A landscape with many valleys, sampled at points; each row gives a point and its height.
From any point a ball rolls to the lowest of the 6 points nearest to it. It stops when none of these is lower. Distance is the straight distance between rows; heights are no part of it.
kiv h=446: [  8   4  47  24 -27  35 -37  11 -19  -2   5  15 -38 -81 -22 -29   5  -3
 -25 -25   8  23]
mufu h=432: [-20  21  -9  21  10  58 -27  -1 -48 -50  11 -13  19  -5 -20 -23   4  32
 -35 -35 -36  56]
zenok h=298: [ 46  21  -4  10  -5 -46  42  -4  21 -17 -49  19   5 -57  12  49 -27 -77
  20  56  46 -25]
beza h=388: [-19  34  13   4  -4  19 -48 -29 -27 -36 -15 -10  -1  12  20 -35  22  40
 -24   1  -5  28]
Las h=394: [ -1  -5   7   8   0   4  -3  12  -4 -21  -6 -18 -30 -56 -13 -18   6 -16
 -33  28  33  28]
vop h=241: [  7  19 -94  11   4 -23  37   1  45  20   6  25  28  74  30  15 -21 -31
   3  11  34 -22]
dobo h=215: [ 31   6  33 -28 -27 -75  38 -50  19  -8 -16   5 -20  19  27  10  10 -31
  21   8  35 -46]
runo h=369: [-33 -23 -33  -2   4   9   8  16  35  42  13   9  27  71  -6  -3 -14  27
   1  20  10 -15]
rel h=238: [  2  26 -33  13  14 -17   8  10 -10 -31 -37  -2 -34 -49  10  21  -3 -28
 -13  53  46  35]
nev h=203: [ 19  17  15 -32  -7 -64   8 -58  31 -19  -8  15 -21  73  39  20   4  -3
  11   8  61 -42]
pefe h=515: [ 38  19  27   4 -13 -16 -41 -35 -36  15  -8 -10 -29 -28  55 -41  17  -5
  42 -33 -31 -45]
nubov h=379: [ 76 -26  29  13   5 -28  57 -10 -20  14 -41 -40  -1 -43  38 -27  14 -24
  42 -11  19 -45]
Zapap h=337: [ -9  12  40 -32  -5   3 -20  -4 -14  27   7  10  68  21  52  -9  -9  -7
  11 -22 -60 -47]
Karek h=328: [ 33 -27  24  32   1  55 -28  41 -28  25  34  -5 -10 -90 -48  -4  -9  -4
   1 -39 -44   9]
sul h=789: [  2 -41  21  -9 -12  -8  19  15   9  56  -1 -16  10 -21 -48   9  25  11
  67  15 -43 -29]
lor h=753: [ -5 -28  -8 -18   0 -30  26  18  40  43  11  17  10  19 -34  32   7 -29
  46  31  17 -38]
Nuvuk h=344: [  1  17 -28  12  11  -4 -36 -12  -9 -32 -10 -21 -91 -15   8   1   9  44
 -35   3  29  39]
nav h=423: [-14 -41  -6  50  27  60 -20  21 -24 -19  23 -28 -21 -36 -98  10  -7  16
  -6 -12  -8  55]
gisa h=261: [-13   0  32  43  -4  50 -17  12 -35 -24  -5  18 -58 -62 -45  -6  -7  27
 -51 -33  45  58]
mag h=387: [-10  23 -92  -2  16 -18  23  39  35  21   0  34   6  30  -4  52 -11   5
  15  15   4  18]
gugor h=514: [-28  -8 -57 -15  24  -5  20  41  11   7  13  10   6  32 -16  40   2  23
   5  23  11  25]
suteb h=490: [-22  -5 -43 -18  29   9  16  30 -11 -24  13 -13   0   6 -21  32   6  31
 -19  12 -10  53]
pipu h=316: [-10   8 -79   4  12 -20  25  34  39  24   3  30  16  51   4  31 -12  -8
  17  22  29  -3]
livuz h=325: [ 16   7  18  16   9  15 -53 -13  14 -17  -7  -5 -81 -36  -5 -14  -1  23
 -29  -3  49  15]
sif h=280: [  6   5  28 -38 -13 -46  34 -21  29  -5 -13  10  18  29  22 -11  13 -25
   1   7  23 -33]
Benil h=459: [-58  31 -33 -39  -4   6  21   5   9 -28  33  22  -8  35 -12  35 -23  32
 -62  -4 -53  71]
kab h=422: [ 54 -22  23   7   2   2  32  24  -5  24 -21 -31 -23 -83  13 -31   5 -23
  12  -5 -15 -21]
bak h=222: [-17  20 -38  33  -4   7   3   7 -35 -37  -7  -5 -93 -52 -16  20  -8  16
 -56  -2  17  73]
lokir h=605: [ 11 -16   4 -23  19 -29  21  21  20  -6  -7  -6   3 -35 -13  25   4 -50
   4  41  20  -6]
dod h=496: [-52 -10  -4  48  23  76 -45  -7 -57 -20  25 -14  35  20 -61  13 -15  35
  10 -27 -56  35]
ruz h=366: [-12  35 -24 -22  15 -28 -18 -34  -3 -31 -18 -13 -59  33  29   5  17  52
 -20   8  10  19]
Gireg h=569: [  2   3  21  11  -2  40 -40  16 -14 -24  15 -16  18 -40 -25 -34  11  -2
 -22 -14 -25  26]
bav h=398: [-34  10  27  29 -10  52 -70  13 -76 -31  57  16   7 -46 -13 -28   0 -16
 -31 -53 -30  15]
Daro h=551: [ -2 -15 -22  -8  33  -3   5  36   6 -14   3 -15   1 -25 -27  34   4 -22
  -3  44  22  24]
sevam h=260: [ 14  -5  28 -24 -29 -23  35 -23  45  29   5  16  56  72  43 -26 -18 -24
 -13 -23   1 -54]
Deduk h=795: [ 11 -14  23 -28  11   1  -1  11  16  -3   1 -22  18 -26 -16 -13  15 -15
  -1  14 -18  -1]
dor h=431: [ 41 -15   3 -28  -8 -64  65   1  29  10  -2  14  17 -11  14  39  -2 -65
  30  10  23 -47]
Kiti h=289: [ 12   3  36 -15 -27  -9   6 -20  20  49   0  20  71  65  69 -21 -29 -21
   3 -37 -40 -68]
suzuk h=362: [ 15   1  21   9 -14  33 -40  21 -40   7  30  -4   8 -71   7 -31   9 -17
   2 -34 -51  -6]
tok h=361: [ 66  -4  31  19  -8 -27  11 -29 -24  18 -35 -25 -29 -41  48 -38  15 -12
  47 -26   1 -42]
norod h=358: [-38  23 -21 -32   0  -7  19  -2  -5 -20 -17   2   6  40  29  -8  12  47
 -41   1  -8  35]
vide h=375: [ -7   3  36  20 -27  34 -54  19 -68   4  39  31 -24 -85   5 -24   8 -10
 -14 -60 -28   5]
Folo h=531: [ 18  16  39  12 -17   9 -58 -18  -3  -3  -5  -4 -46 -46   4 -35  13   1
  -5 -12   7   1]
pim h=370: [  6 -35  29  51   8  70 -39  34 -29   4  36   3 -17 -74 -96   9 -20 -10
   0 -43 -25  32]
nuvo h=554: [-54  -3  13  18  15  58 -57   6 -43  -8  29  -1  67  39   4  24 -24  38
 -11 -18 -51  16]
ros h=160: [ 12  -9 -39  -6  12 -34  24  22  50  25   9  28  24  30 -12  39  -5 -44
  35  22  41 -35]
Razi h=861: [ 65 -65  13   8  29 -18  54  14  -4  47 -28 -37  25 -16  -5  11  23 -10
  85  -3   3 -65]
Gif h=456: [-34  29  24 -11   1  30 -42 -11 -28 -21  -7   5  53  27  35 -24   6  25
 -22  -8 -29  12]
simef h=509: [-44  13 -60 -26   8   5  26  24  20  13  33  20  -7  44  -3  39 -26  40
 -27   3 -36  41]
Godi h=546: [-20   1   4 -30  13  14   3  13  20  -2  -4   4  51  47  10 -12  -1  24
 -19   0  -3   4]
les h=200: [ -9  -7  -2  34   0  45  14  39 -27 -23  -2   6 -61 -80 -36  10 -22  -9
 -56  16  55  51]
suge h=240: [-71 -33 -14  28  -9  40  26  16 -31   5   7   2  10  19 -78  19  14  45
  25  12 -19  64]
vego h=348: [  3  25 -11  12  11  11 -59 -22  -8 -34  -8 -22 -68   1  11 -22  13  57
 -33 -10  16  36]
matof h=723: [-21 -19  -8   0  23  38 -18  15  -7 -16  15 -20  27  19 -45  12   4  42
  -2   6 -22  35]
tur h=318: [ 92   8  28 -32  11 -72   3 -59  32 -33   6 -33 -51   6  44  20 -25 -28
  -8 -11  39 -66]
Nimi h=576: [-22 -15 -32   0  31  26   5  20 -23 -33  14 -26  -4  -2 -43  20   6  35
 -20  -3 -26  60]
bire h=346: [ 43  15 -61  19  -1 -40  38   9  67   1 -12  47  43  27   3  44 -14 -58
  35   9  61 -31]
neteb h=327: [ 25  21  44 -20 -30 -26  19 -42 -21  26 -17  17  48  39  83 -21   2  -8
  37 -42 -34 -66]
suniv h=389: [  7   4  11 -15   3 -42  17  -7   9 -19 -24  -1 -19 -29  11   4  11 -45
   0  42  43  -6]
logu h=183: [-20 -18   6 -18  20  23 -11  20  13   0  10  -7  42  25 -26   6   4  29
   2  14 -12   9]
gov h=345: [-19  15  41  38 -17  46 -83  -2 -64 -22  30  43 -35 -52 -16 -17   4  13
 -25 -64   6  28]
puni h=445: [ 47 -10   4   0   1 -39  63   5   1   9 -26 -11 -30 -78  17  19 -23 -70
  15  42  15 -39]
ligu h=620: [ 38 -48   6 -15  -3 -23  56   4  23  57  -9  -4  27  23  -3  11  12   2
  69 -19 -26 -72]
navi h=602: [ 59 -40  13  -7  19 -31  69  11   2  21 -25 -37  -4 -51  14   1   3 -38
  28   7  -3 -41]
Tuk h=381: [-46 -21   9  40  12  68 -35  -5 -40 -12  19 -16  29   5 -76   9   6  32
  26  -7 -40  39]
bado h=384: [-32  14  30  15 -32  32 -79  -4 -69 -12  50  26 -29 -46  22 -31  12   0
 -13 -43 -28 -13]
Zugap h=270: [ -4  18 -45 -17   2 -32  40  12  26  -4  -9  37  18  56  42   6  -1 -24
 -10   6  48 -12]
tek h=590: [-22   8  25 -14   4  44 -51   7 -21  -7  24  -1  62   8   0  -6  -2  12
  -2  -5 -49  -4]
zuka h=236: [ 45   2  27  -5 -11 -67  31 -49   8  -1 -25 -12 -60 -34  27  15  -7 -48
  22  24  32 -47]
finum h=367: [ 11  18  -1   3  17  -2 -57 -27   8 -30 -13 -23 -65  -1   9 -19  12  33
 -21  -2  34  16]
rigim h=882: [  6 -27  24 -20   4  11 -12  16  16  23  13 -14  27  -9 -42   3  15   9
  34  11 -41 -16]
bavun h=278: [ 40   9  38 -21   1 -56 -13 -57  28 -13 -19 -19 -51   5  22  -7   4 -12
  13   8  20 -42]
nareg h=342: [ 20  11  22  -5   6 -22 -48 -35  23 -21 -15 -24 -62 -10  11 -20   7   5
 -11  13  35 -10]
nam h=494: [ 17  10 -26 -10  20 -42  27  24  30  -9 -23  24  23  -9   3  45  -6 -54
  12  34  46  -7]
Gigu h=403: [  2  23  19  -3   4  -1 -55 -35   2 -27 -15 -15 -37   2  12 -31  19  27
 -10   7  15   7]
ruto h=571: [ 25 -12  28 -32  -1 -44  38  -3  19   2 -15 -11   6 -24   4  -7  14 -41
  10  12   3 -23]
zom h=443: [-11   6  -4 -13   9 -16   3  -1   0 -31 -16 -17 -17 -16   2 -12  23  -2
 -22  27  32  31]
Tumev h=218: [ -6  12 -23  -1 -24 -33  43 -39  34  14  -6  25  23 101  70 -30 -18 -13
 -36  -3  48 -27]
kog h=466: [ 10  14  27   6 -25  13 -51  -3 -55  11  16   5 -21 -61  37 -40  17 -12
  10 -37 -39 -17]
Musu h=501: [ -6  23  40 -27  -9  12 -31 -12 -15  -4   0   2  46  -3  25 -30  13  -6
   1  -5 -43 -16]
Kuzi h=474: [ 26 -34  -3 -22 -11 -30  49   0  47  55  17   9  21  43  -3   8  -3 -23
  40  -4  -3 -72]
gaz h=380: [-47  10 -81   3  -6   1  20  29  11  28  25  33 -17  30 -33  56 -17  32
  14  19 -28  46]
vonu h=552: [-42   9 -44 -26  15  16  21  10 -11 -32  30  -2 -19   9 -40  44 -13  29
 -39  -9 -57  73]
mupu h=262: [ 14  15  48 -28 -41 -31  22 -45  24  24 -10  24  39  64  58 -25  -3 -10
   4 -27  -5 -57]
Zaf h=259: [ -6   1   5  30  -6  23 -16  14 -16 -21  -6   4 -74 -62 -20  -5  -8  13
 -43  14  59  41]
lin h=418: [-11 -39  20  50  -1  56 -38  14 -25   3  31 -21  -8 -52 -96   2  -2   5
  21  -8 -31  33]
fip h=363: [ 27  -5 -23 -21  -8 -45  47   3  50  10  13  33  30  38   8  26  -9 -59
  18   5  44 -50]
pir h=491: [ -2 -34 -14  26  27  39  -5  36 -12 -20  22 -35 -23 -54 -69  18  -9  -5
 -21  18  14  52]
Nek h=613: [-12 -37  13  -1 -36  -8  31   5  25  77   4  12  24  28 -26  -5  10   6
  65   5 -31 -51]
Fof h=271: [ 22  26 -81   5   8 -32  37  19  50   6 -11  41  30  43  18  31 -12 -34
  13   9  49 -12]
veban h=419: [ 16 -11   6   0   6  -5  17  27   7  -6  -6 -16 -28 -78 -19   3  -8 -46
 -21  42  25   5]
gota h=434: [ 17   7  39 -30 -13 -28  10 -18  12  -5 -17 -14   3 -19  16 -31  23 -22
   7   3 -12 -16]
lorin h=252: [-12   1  18 -12  -7   5   2  -1  44  31  -2  14  64  81  48 -29 -30   6
 -27 -15  -2 -30]
zafo h=750: [-36  -3 -12   4  20  48 -14   8 -18 -13   7  -8  41  38 -19  14 -13  65
 -16 -13 -45  39]
lanud h=359: [ -7  17  28 -12  -6  -2 -25 -20   0 -26 -18 -13  -6  -6   8 -34  27  12
 -12  16   8  15]
maz h=333: [-36  41 -13   9 -11  26 -16 -35 -38 -45  -2 -11 -31  10  -5 -19   6  61
 -52 -31 -54  72]
Vorof h=621: [ -4  -1  27 -28   5  20 -25   9  13  11   7  -3  58  17  -8  -6   3   9
  12   0 -39 -16]
doke h=498: [-25 -27 -32  22 -37 -19  36   0  39  68  20  18  19  61 -23 -10   2 -39
  42  42  20 -47]
Buku h=308: [-29  38 -15 -11  -5   1 -20 -35 -17 -32 -15 -13 -39  24  20 -13  14  67
 -35  -1 -20  45]
pum h=462: [-32  25  37 -17 -17  16 -57 -18 -46  -8  18   0  43  -6  44 -27   7  -8
 -10  -8 -52 -20]
kas h=295: [ 58   3  36  -6  -2 -37 -12 -42  19   4 -19 -24 -74 -30  22 -11  -7 -11
  14  -6  16 -42]
kuno h=757: [ 58 -31   9  -2  23  -1  18  20 -14  33 -16 -41  24 -46   7 -13  18 -11
  51 -16 -38 -38]
tuze h=263: [-21  18  -7 -32   4 -23  23   0  11 -19 -20  10  13  39  28  -9  15  10
 -18  16  26   8]
nuref h=103: [ -5  27  44 -24 -12 -13 -25 -40   9 -10 -22   5  13  21  28 -32  20   4
   4   3  -3 -18]
fodiv h=407: [ 42 -21  16 -22   6  -9  31   0   6  46 -10  -1  59  21  32  -3   4  -1
  56 -33 -43 -72]
mego h=455: [ -8  31  33  15 -26  20 -86 -20 -29 -11  15   7 -22 -26  16 -40  16   2
  -3 -23 -15  -5]
mita h=555: [ 18   5  35  -4 -16  -3 -11  -6   4  -3  -7 -22 -18 -52  -1 -38  16 -18
 -10   3  -4  -1]
tefud h=313: [-10  17  34  45   5  47 -82  -5 -50 -26   7  39 -56 -41 -28  -3   0  43
 -33 -63  25  47]
Rizu h=212: [ 47 -17  15  18   1  30  -6  39 -29  31   5 -17  -7 -91   5 -26   6 -13
  15 -36 -35 -12]
vogub h=232: [-11  22  41 -20 -24 -12   2 -33  24  14 -19  25  48  73  61 -37  -9   5
 -14 -16   5 -30]
Peki h=452: [ -5  -8  15  39  14  66 -53  22 -35 -24  36  -6  13 -43 -56 -17  -8  -4
 -15 -42 -33  34]
nus h=897: [ 30 -29   6 -26  14 -44  46  16  27  24  -4 -11   5 -30 -15  36  -1 -46
  37  19   1 -41]
Kef h=336: [ 10  -1 -75  39 -26 -25  31 -22  52  47  13  26  33  65  -9  14 -10 -59
  48  42  41 -47]
ginez h=354: [ -3 -17 -22   4  22  17   5  30 -12 -31   5 -27 -12 -36 -29   6   4  -1
 -32  23  15  50]
foni h=465: [ -1  21  29 -20 -16  -1 -25 -12 -42  11   6  -6  35 -14  58 -30  13 -17
  19 -18 -59 -41]
goliv h=279: [-12  -7 -37 -17   7  -8  26  14  42  25  10  14  34  79  27  -9 -19  -3
 -20   5  26 -23]
Fas h=499: [-52  33  -1  -7  -3  45  -7 -13 -27 -25   7   1  31  38  17  13 -25  63
 -62 -42 -81  66]
novis h=343: [  7 -24   9 -25  -7 -12  22   4  51  43  15  14  37  54  -2  -3 -13 -13
  20  -7  -7 -59]
Lanu h=386: [ -1   4  30 -42   1  -4   8   3  29   5  -4   5  46  29   9 -21   9  -1
  -2  -3 -12 -25]
til h=113: [-61 -33  10  25 -16  42   5  14 -22  11  10   2  27  16 -71   9  15  37
  34  21 -21  43]
Bis h=668: [-46 -13 -35   1  20  36  14   6 -18 -14  26  -9  -4  31 -51  38 -11  61
 -13 -13 -54  58]
Kigek h=788: [ 33 -44  12  -7  16 -10  25  19   7  43  -7 -36  -2 -42 -29  13  13  -7
  47  17 -32 -31]
mibap h=495: [ 60 -18  31 -12  -2 -36  59  -6  -5  13 -29 -30   0 -41  27 -19  15 -23
  31 -10  -9 -38]
keme h=152: [-40  32 -21 -24  -7   1  15 -14 -21 -33   1  -5 -21  21   7   3   8  54
 -49  -5 -39  65]
meru h=356: [-12 -10 -46 -11  11 -15  22  24  45  28  13  23  23  62  -2  16  -6 -20
  16  20  36 -24]
Tetib h=527: [  4  17  26  25 -19  25 -50  -5 -15 -23   0  -6 -33 -43 -11 -41  16  15
 -26 -10  15  32]
vorub h=334: [-27  15 -39  -1   9  12  17   7 -31 -50  12 -16 -39 -20 -25   7   4  25
 -54  -8 -27  81]
Basa h=489: [-33  18   6  42   5  66 -60   8 -67 -51  32   3  21 -17 -23 -29   1   8
 -35 -49 -29  42]
lede h=293: [-22 -12  15  -3  -8  26 -26  10  35  45  10  10  63  68  15 -10 -26  18
  -2  -6 -18 -29]
Vabi h=273: [-20  28  -9  14  -5  21 -34 -24 -32 -42  -7 -16 -36  -1   1 -27  19  53
 -39 -16 -11  56]
bemiz h=277: [ 33   1 -68  15  -9 -34  36  -8  59  20  17  31  38  62  11  27 -21 -66
  31  16  49 -54]
fepe h=612: [ 34   0  37 -25  -8 -26  21 -16   0  10 -19 -16  22 -18  32 -28  19 -16
  29 -18 -31 -35]
Nusa h=449: [ 18 -22  21 -23  -7  -4  20   4  34  59   7   5  41  34  -3  -1  -3   4
  47 -14 -39 -62]
pibu h=132: [ -9   0 -39  36  16  26  16  38 -32 -34   2 -12 -48 -64 -33  17 -16  -8
 -50  18  28  70]
puve h=265: [-17  17 -26  13  -2   3  -4  -4 -23 -40  -9 -18 -55 -26   0 -10  18  25
 -35  11  18  55]
lagop h=228: [ 23  24 -63   7 -23 -36  50 -24  40   1  10  29  35  79  52   1 -21 -55
 -13   8  55 -38]
Rege h=368: [ -8  23 -30 -17  11 -41  27  10   7 -26 -30  19   0   1  25  24  17 -20
  -1  31  46  17]
gato h=341: [   4   15  -19   20   19   17  -43   -6  -14  -30    0   -7 -105  -26
   -6    9   -8   60  -56  -30   31   48]
laf h=351: [-13   8   0 -35   7 -36  28   2  19 -18 -18  11  15  21  19  -3  15 -15
  -8  22  38  -4]
sufet h=493: [ 48  -2  21  22  -4  -4 -16  -5 -62  20 -20 -15  -6 -47  68 -50  25 -16
  50 -36  -8 -43]
dogor h=698: [-44 -29 -27   3  -5   7  11  32  11  32  13  15  11  32 -45  22   9  22
  34  43  17  12]
zenit h=520: [-31  15   2 -18  12  27  -4   5  -4 -12  -5  -2  48  47  24 -12  -8  50
 -34  -8 -25  25]
gizi h=421: [-46  39  -9  21   0  51 -30 -21 -63 -46   4  -4  17  17  12 -10  -7  48
 -48 -42 -62  63]
pimu h=565: [ 36  22  34   5 -10  -6 -65 -34  -3   8   1  -2 -49 -33  33 -37   7   2
  17 -26 -16 -27]
zumu h=340: [-10 -12  -9  39  30  59 -27  17 -34 -40  17 -21   2 -26 -66 -11  -1  18
 -27 -36 -23  58]
veze h=195: [ -6  24 -55  46  10  40  26  42 -36 -34 -12  21 -66 -90 -27  42 -43 -11
 -46  18  29  68]
nodab h=290: [ 23   9 -17   8  23 -14  20  25   6 -21 -32   6  -8 -69  -5  34 -21 -59
  -2  65  41  11]
lub h=393: [ 29  -4  34   1 -16 -20  18  -7  10  13 -19 -17 -57 -72   5 -27   0 -28
  -2  16  15 -14]
puzi h=223: [  9  19 -16  -7 -35 -61  43 -44  32 -10  -3  42   7  70  52  12   3 -42
   4   3  73 -39]
rure h=730: [-46 -33  11   8 -44  10  24  22  22  60  14  19  33  32 -46 -15  10  12
  39  31 -12 -13]
Tabop h=575: [ 47 -20  13 -12   2 -53  73  -3   3  11 -26 -21 -15 -51  21  18  -6 -57
  21  20  11 -39]
tak h=330: [ 10  16   9  27  21  36 -68  -4 -19 -31   1  11 -81 -33 -17   2  -5  65
 -49 -50  33  45]
topa h=193: [  7  20 -50  30  14  21  19  38 -19 -34 -18  -1 -37 -76 -12  37 -23 -23
 -30  47  29  57]
Molo h=522: [ 39 -20  17  -8   9   9   0  23   5  20   3 -33   7 -59 -17 -18  10 -11
  20  -7 -47 -16]
kida h=288: [-21  25  13 -25  -2 -15  -4 -26   4 -23 -29  -3   2  34  28 -26  23  31
 -16  11  12  10]
revoz h=304: [ 21  11  10   3  -8 -43  10 -24  12 -12 -30  -4 -51 -46  15  14 -10 -55
   4  52  48 -17]
Kep h=305: [  0   6  16  36   6  35 -45   2 -20 -23  -4  10 -83 -41 -27  -5  -3  49
 -42 -29  45  44]
sori h=731: [-41 -27  18  20 -50  15   6   5  29  76   9  15  46  53 -18 -25  -5  11
  34  15 -25 -32]
Zufo h=713: [-20 -28   1 -21   7   6   0  19  30  24  14   4  25  33 -37  10   4  15
  23  25  -1 -12]
tas h=578: [ -4 -16 -32  -6  26 -21  10  36  27  13  -1  14  10  -2 -32  51   4 -22
  30  45  32   0]
Nar h=682: [-14 -20 -17 -19  29   4   5  28   6 -16   7 -14  17   7 -27  17  10  12
  -7  26   8  22]
Zar h=255: [  8  24  28 -25   5 -33 -32 -56  17 -20 -23  -9 -21  41  26 -19  17  20
   7   7  23 -18]
nasaz h=604: [ 47  -9  22  23   8 -19 -40 -32 -72   8  -2 -15 -14 -10  88 -42  19 -15
  65 -39  16 -77]
rup h=335: [-26   8 -57 -22  14 -10  35  26  26  12   5  19  19  60  24  11 -13  15
 -25   8  10   9]
batup h=303: [ -6  26 -80   7  17 -10  16  44  20   0  -8  28  -7 -18 -31  82 -15  12
  18  25 -16  55]
fodi h=526: [ -6 -34  22  15   1  38 -32  15  -7   3  25 -27  10 -30 -78   7   5  12
  22  12 -31  23]
Potug h=598: [  9 -30   9 -29  -1 -22  29  11  41  39   8   5  25  24 -18  11   6 -13
  36   6 -10 -49]
naris h=272: [-18  -1  27  -2 -11  15 -36   3  29  55  12  13  78  70  48  -6 -36  -2
  -2 -21 -32 -45]
Tel h=816: [-33 -14  25   3  -4  44 -41   9  -2  19  16   0  56  26 -36  11  -3  34
  28   6 -42  -2]
fab h=339: [ 39 -11  25 -30 -15 -13  38  -9  18  46  -3   8  56  45  42 -13  -7 -14
  33 -44 -35 -72]
Ral h=564: [ 14 -30  18  11  12  34 -20  26   1  -7  20 -30  -4 -59 -56 -10   1 -11
 -15   7 -13  22]
lizas h=382: [-23  15 -18 -22   7 -21   7  -3  -7 -34 -22  -8 -16   8  20  -4  25  18
 -23  22  20  36]
namek h=209: [-15   9 -20  41  -3  30   4  14 -39 -30  -8  12 -98 -65 -24  17 -17  24
 -59 -13  40  70]
fiton h=355: [-45  15  29  -2   2  38 -51  15 -20   5  10   6  82  47  46   3 -23  25
 -23 -15 -33   1]
Kiku h=487: [-17 -31 -31  20  35  36  -2  24 -20 -28  16 -32 -15 -18 -68  24   0  25
 -13   5 -10  59]
nila h=556: [-58  14  -2  28  24  69 -53  -4 -76 -40  33 -12  51  21   5   6 -24  26
 -33 -39 -58  34]
gufo h=505: [  4  -8  -3 -38  12 -32  31  15  32   1   0  14  25  21   0  12   6 -34
   6  20  26 -22]
goni h=319: [  4  16   3 -16  20 -35 -26 -40  14 -32 -24 -16 -50  20  23  -2  13  13
  -5  21  41  -4]
viz h=175: [-19  -2 -67   9  31  10  18  30 -19 -26  14 -10 -29 -31 -49  72  -7   9
  -8  16 -22  76]
fef h=416: [ 28   3  -7  -6  16 -41  34  16  25  -5 -26  10  10 -48  -3  46 -15 -71
  16  51  34 -16]
miko h=525: [-38 -17 -17   2   3  32  -5  21  19  35  10   4  34  64  -8   6 -16  56
  -3   5  -9  13]
ravo h=510: [-57 -22 -12  23 -16  41  -4  17   5  37   8  10  32  63 -28   4  -8  60
  14   8 -14  22]
mebo h=55: [ 41   6  16 -15 -24 -77  54 -29  17  -8 -22  19  -9 -14  25  40  -1 -65
  24  24  41 -43]
zogu h=395: [ 12 -17 -44  10 -17 -35  36  -2  55  41  25  29  22  54 -11  29  -8 -61
  41  23  37 -61]
Vedob h=54: [-15  11 -16  27   2  33  -4   9 -37 -45   2 -16 -40 -33 -25 -24   7  31
 -51 -25   2  73]
mil h=392: [ -3 -27 -40   9 -13 -17  27 -15  56  51  27  11  29  88   2  -4 -21 -43
  15  27  26 -61]
foge h=353: [  9  13   4  -6   5 -52   1 -32  11 -25 -29  -1 -41  -7  20  13   8 -29
   3  45  55 -10]
tila h=169: [-15  29 -14 -27  -1 -51  14 -36  13 -18 -26  21 -21  65  49   6  11  18
  -4  12  50  -9]
Bimid h=284: [ 76  -8  33   4 -11 -58  28 -54   2   9 -26 -32 -59 -22  35  -2   2 -15
  35  -7  24 -60]
Gimog h=202: [ -1  18  21 -24 -22 -47  24 -51  29  -5 -16  25   8  79  45 -17   4  -1
   0  -3  48 -37]
Bupo h=281: [ 39  17  50 -29 -25 -52   7 -67   9   2 -19   0  -6  34  41 -12  13   3
  31 -19  -7 -54]
mefin h=300: [-93 -27  -6  45 -16  60  41  15 -47   2  -2  11  38  22 -72   5   2  45
  17 -16 -47  75]
tif h=269: [  7 -13  22   1 -21   0   0 -14  49  62   9   5  65  80  40 -18 -39 -15
   2 -22 -29 -62]
deku h=411: [ 43  -3  20   9  -7   7  -8  10 -33  25  -8 -17   1 -65  31 -41  17 -18
  23 -29 -37 -21]

For each start below, name the point where the ball stops.
Razi: mebo
fiton: nuref
simef: tila
nasaz: mebo
sufet: mebo
pefe: mebo
Kuzi: nuref
sori: nuref
